Each row is a point on a tangle of strands that fork, close into loops and nearly touch. The rows are in no order.
(in the rows, 128 means zero)
Points whose rows are less than 127 apart are linked; no others are. Some points are linked to none.
<460>: [122 103 139 132 103 120 144 165 157 116 129  95 153 112 127 119 145 121
 165  96 102 151 172  67 116 145]
<171>: [138 122 110 130 149 146 105  79 136 150 125 123  86 130 156 128 126 173
 135  61 155 149 148  97 114 124]
<278>: [ 96 112 134 124 146 126  80 142 124 109 143 108 129 118 156  72 144  98
 150 109  85  86 127 119 172  76]
<885>: [102  90  98  89 130 166  69 142 127 115 110 133 124 122 142 132 166 190
 161  65 103 159 122  49 104 138]
<94>: [107 127 212  74 149 113 175 117 103 136 162 121 147 147 102 116 124  88
 124 122 110  82 100 140 177 139]
<146>: [174 117 137 178 103 148 181  71 109 155 119 115 188 110 101 122 106 124
 115 132 135 146 116 121 103 162]
<712>: [116 142 116 132 101  85 149  94 139 112 144  94 137 143 122  98 166 180
  85 126 154 138 139 104 117 140]
<568>: [186 136 154 171  80 120 129 165 144 160 148 156 168 112  88 117 170 123
 102 182 113 117 149  89 107 153]
<691>: [176 107 164 185 101  90 119 114 122 146 145  94 141 143 110 123 126  65
 119 187 130 127 111 109 142 176]
<668>: [117 147 123 135 153 136  99 187 140 129  85  99 116 149 164 172 136 144
 103 106 127 167 144 174 125 129]
<61>: [162 134 138 195  94 146 169  91 146 156 129 146 200  78  97 142 131 147
 130 136 171 113 122  98 107 193]
<425>: [138 105  82 146  75 107 125 171 157 103 146  71 116 109 117 101 148 108
 189 167  75 163 168 121 136 118]
<808>: [106 157 155  90 152 110 134 168 119 123 117 149 141 151 128 120  97  69
 164 156 114  93  93 152 111 155]
<513>: [164 134  62 164 115 163 122 190 166 133 115  99  66  82 119 169 114 113
 111 131  71 167 162 225 127 144]
<915>: [ 97 157 120 118 141 110  98 157 100 126 139 133 157 159 126 105  92  91
 131 143  92 117 111 148 103 103]
<484>: [177 139 120 137 133 108 164 126 156 161  85 145  87 109 152 164  60 131
 115 133 158 155 117 184 120 173]
<424>: [127 141 107 151 119 138  94 140 113  99 154  80 160 153 163 141 163 155
 119 136 119 133 121 138 135 134]
<306>: [ 88 131 122  95 146 117 120 139  75 131 129 151 138 168 107  92 103 106
  96 130  99 149 107 151 143  64]
<923>: [120  91 136  77 148 122  98  94 127 174 110 138  92 161 154 141 148 157
 122  99 130  69 118 112 178 107]
<38>: [178 178 116 154  85 155 157 103 118 124 115  47  86  91  79 123 115 104
 170 163  91 180 127 176 114 182]
<274>: [115 118  71 135  90 146  88 164  97  93 167  95 135 102 131 162 126 131
 133 165  98 132 118 203 154  89]
<78>: [172 117  74 143 127 161  68 144 117  83 123 116 158  58 147  97 166 144
 176 122  79 134 151  82 121  68]
<423>: [ 93 126 122  89 154 105 167 123  78 158 144 154 101 144 107 114  78 145
 103 135 118 130  75 147 147 101]
<194>: [124 100  91 136 127 146  87 165 137 156  95 141  84 107 130 135  79 148
  69 118  96 161 123 212 125 123]
<881>: [173 176 150 176  93 123 153  98  95 175 134  76 105  94  68 136 117 127
 159 188 117 185 104 123 108 182]
<447>: [107 144 163 112 171  66 149 150 121 128 106 154 130 130 126 123  61 117
 115 146 148 152 137 182 143 128]
<143>: [170 124 136 186  90 165  97  82 143 160 137 169 141 108 130 107 161 168
  83 117 145 121 140  73 117 114]
<9>: [ 99  89 106  64 165 138  90 133 125 106  86 150  93 152 136 131 141 181
 146  87 145 108 137  70 104 141]
<864>: [170 156 132 151  89 136 134  84 106 110 133  88 149 105 126 102 166 167
  70 131 145 162 141 127 120 123]
<563>: [127  99  93 132 116 136 126 163 155 108 101  71 143 138 140 103 156 104
 164 102  92 162 187 132 137 121]
<437>: [ 63 121 154  62 166 116 160 104  85 129 128 160  81 161 100 125  96 164
  96 122 152  82  91 141 161 114]
<198>: [ 87 138 157  96 191 123 150 109 151 100 143 170  95 119 141 135 157 118
 166  82 131  43 141  81 148 144]
<138>: [142  87  79 114  87 189  97 108  96 133 110  91 122 110 155 105 160 160
 122 115 113 124 136  83 102 102]
<144>: [114 121 118 109 130 113 161 118 151 145 137 153 140 142 117 144  68 141
 169  87 138 132 126 124 133 173]
<303>: [127 125  56 129 127 176  72 145 103  93 149  71 145 134 146 176 171 160
 126 138  91 115 140 149 149  90]
<371>: [146  97 133 126 112 151 137  96 106 137 149 119 190 125 115  82 101 112
 108 120 119 128 144 106 124 156]
<888>: [ 83  94 150 120 134 117 146 172 151 136  89 167  94 154 174 147 111 117
 102 106 150 110 148 146 144 108]
<86>: [ 68 147 146  78 139 137  95 120  94  85 138 136 159 157 100  78 172 149
 114 119 123  99 106 123 129 115]
<549>: [ 86 121 173  65 154 140  96 114 115 137  89 141 102 146 166 120 178 131
 140 103 128  71 108  83 141  83]
<525>: [149 141 120 160 109 165 114 171 132 145 157 113 154  83 116 112 169 139
 143 118  73 141 166  55  95 142]
<605>: [ 95 131 128 127 139  78 179 124  90 129 159 143 116 125 102 110  84 120
 119 155 134 122  75 111 120 158]
<478>: [135 121 155 140 143  86 171  89 157 130 159 167 147 153  97 157  71  99
 177 118 146 130 136 122 112 136]
<498>: [131 131 143 123 150  99 137  72 169 107 158 174 140 168 146 154 183 162
 102 125 182 113 148  76 131  90]
<785>: [138 138 109 123 133 165  99 103 141 134 126 153 116 117 133 133 146 189
 129  80 130 152 134  34  87 108]
<898>: [104  78 146 105 145 142  86 173 132 121  65 166  90 151 149 123 136 140
  92  90 144 126 151 177 155  92]
<275>: [161 124  96 108 128 209  38 132  98 127 109 101  76 105 161 147 109 187
 120 129 154 178 134 173 129  98]
<402>: [104 123 129 151 146 149 124 143 129 130  92 101 117 139 174 155 130 159
 130  82 156 157 156 120 107 118]
<916>: [ 97 106  75 111 114 108  96 164 101  96 152 115 100 130 158 113 110 127
 100 173  98 131  93 174 170  79]
<48>: [156 142 151 169 118  62 159  79  93 189 114 119 122 134  53 145 118  99
 176 185 137 175  76 110 114 173]
<436>: [160 108  76 109 109 193  91 158 100 145 113 116  70  70 151 147  75 162
 105 155 108 165 131 208 124 113]
<562>: [ 89 154 187 110 167  93 181 133 133 114 117 165 134 184 126 150  91  71
 127 156 159 146 113 178 140 106]
<969>: [119 102 106  90 129 117 115 178 163 141 129 130 129 156 138 126 117 115
 113  91 119 142 107 212 147 163]
<981>: [177 135  99 164 112 143 147 131 134 142 156  59 101 134 161 156 116 113
 113 122 151 147 103 158 122 185]
<850>: [149  94  83  99  99 178  79 106  93 118 133  97  98 118 151 129 141 178
 118 110 122 178 134 140 148 111]
<980>: [153 127 163 182  99  85 186 110 155 145 145 145 166 134  59 144 143  81
 133 175 161 136 135  92  81 196]
<181>: [132 160 115 124 184  96 177 122 140 166 121 139 104 130 133 140  79 125
 120 140 140 155 132 187 117 151]
<505>: [164 138 122 118 131 147 187 101 114 150 143  66 117 117 140 153 114 147
 102 107 160 171 116 175 149 177]
<377>: [ 94 125 164 120 152 127 199  87 134  97 149 199 146 145 145 143 129  73
 153 136 159  58 121 111 112 102]
<634>: [163 126 131 193 124 125 187  99 170 141 157 193 176 117  85 161 133 122
  99 155 167 114 130 104  80 187]
<386>: [174 141  51 153  99 148 110 179 156  80 153  64 136  90 102 185 153  92
 181 156 125 146 163 173 139  79]
<617>: [117 114 110 104  90  96 107 184 127 131 104 140 106 129 135 109 107 123
 113 169  95 167  97 211 176  80]
<41>: [ 93 120  93 124 113 108 117 143 146 125 135 130 120 148 165 112 149 148
 144  98 119 101 101  75 127 136]
<92>: [163 150 184 177 124  60 155  95 118 153 130 146 155 142  40 133 160  98
 134 202 142 153  91 108 107 175]
<558>: [125 105 121  92 155 126 144  68 149 161 109 156 122 175 159 165 125 137
 137 106 150 104 134 131 161  91]
<31>: [116 104 112 109 151 152  73 123 110 144  81 145 109 137 148 105  90 155
 113 108 135 139 119 180 131  96]
<27>: [106 133 175 150 140 112 134 115 150 130 160 191 156 104 127 135 102 133
 134 129 143  87 141  54 110 128]
<920>: [160 148  61 144  71 132 130 131 145  86 149  72 146  76 109 129 173 125
 170 146 110 154 169 148 137  85]
<509>: [165 130 154 116 110  93 151 135 146 129 127  88 175 120 126 125 137 106
 161 150 142 136 159  65  88 178]
<398>: [159 147 102 183 115 143  99 139 138 139 131  90 159  90 110 100 161 116
 139 168  70 102 167  92 113 109]
<869>: [184 156  68 146 106 184 107 198 146  92 131  89  87  81 117 193 139  84
 163 127  99 175 158 206 130 109]
<749>: [ 89 134 178 103 161 124 121 148 164 126  87 145  93 147 191 144 142 107
 134  87 142  71 127 135 161  70]
<736>: [ 57 136 165  91 185 130 144  90  94 126 133 158  59 144 107  94 142 110
 123 120 158  58  89 166 188 127]
<7>: [102 121 169 133 161  98 169 110 142 116 124 173 160 144 141 144  81  75
 150 132 141  97 155  98  91 116]
<941>: [157 138 116 118 114 103 160  70 152 117 181 136 146 151 146 140 144 173
  67 126 182 137 124  96 126 121]
<217>: [166 155 147 174  60 127 146 144 135 127 138 109 160  98 115 102 153 142
  88 171 134 155 122  98 106 148]
<314>: [119 125 164 140 129 131 102 104 109 131 141 147 157 152 155  83 131 100
 111 105 113  75 107  96 155  94]
<809>: [167 157 174 140 112 108 140 169 155 141 130 154 183 112 108 152 161 117
 130 142 127 123 151  55  86 163]
<603>: [116 107 118  92 157 117 133 158 137 133 119 121 147 154 112 147 105 138
 139  90 118 132 157 165 146 189]
<889>: [118 132  95 142 128 143  79 139 132 105 135 115 144  86 140  76 154 142
 142 146  66  96 143  90 139  90]
<788>: [148 152 104 154 102 138 113 138 110 137 134  96 126 110 129 120  76 127
 164 137 114 172 142 156 134 133]
<323>: [186 128 143 136 148 131 195  77 118 131 155 115 138 102 119 127 106 145
 115 117 171 149 111 127 121 171]
<486>: [153 130 129 145 111 148  94 113 134 143 141 167 164 122 149  82 161 114
  90 104 124  87 133  53 115 106]
<776>: [ 67 146 170 102 124 110 143 169 119 100 104 148 105 129 109  74 122  55
 113 150 122 134 107 209 172 106]
<180>: [102 133 152 151  96  98 173  99 126 156 140 171 142 126 110 119  98 151
 126 160 126 120 102  88 105 146]
<376>: [ 91 142 178 107 132 119 135  82 146  79 113 171 152 165 114 136 182 162
 105 118 174  95 172  69  96  86]
<695>: [152 151  96 134 136 115 119 165 136 123 126  75 133 143 195 160 145 135
 103 127 155 143 109 165 127 157]
<475>: [105 168 185 111 179  87 143 142 120 153 117 162 114 155 105 128  99  31
 140 157 129  93  86 178 151 129]
<57>: [ 45 132 167 108 188 171 107 105 126  94 121 164 103 155 126 136 129 119
 168  62 135  55 119 107 131 135]
<330>: [ 64  80 164  85 178 160  93 141 127  87  83 175  82 163 140 118 127 152
 155  95 171  89 117 120 127 127]

How many points has the smallest loop of links through each point below? Write - if it is on no loop.
<144> -> -
<525> -> -
<505> -> -

A tip is a point with one link. Name the tips that can be reached along the links from each point below, in the order of the rows.
<475> -> <484>, <969>, <377>, <736>
<460> -> <513>, <78>, <143>, <376>
<92> -> <38>, <198>, <371>, <617>
<436> -> <138>, <558>
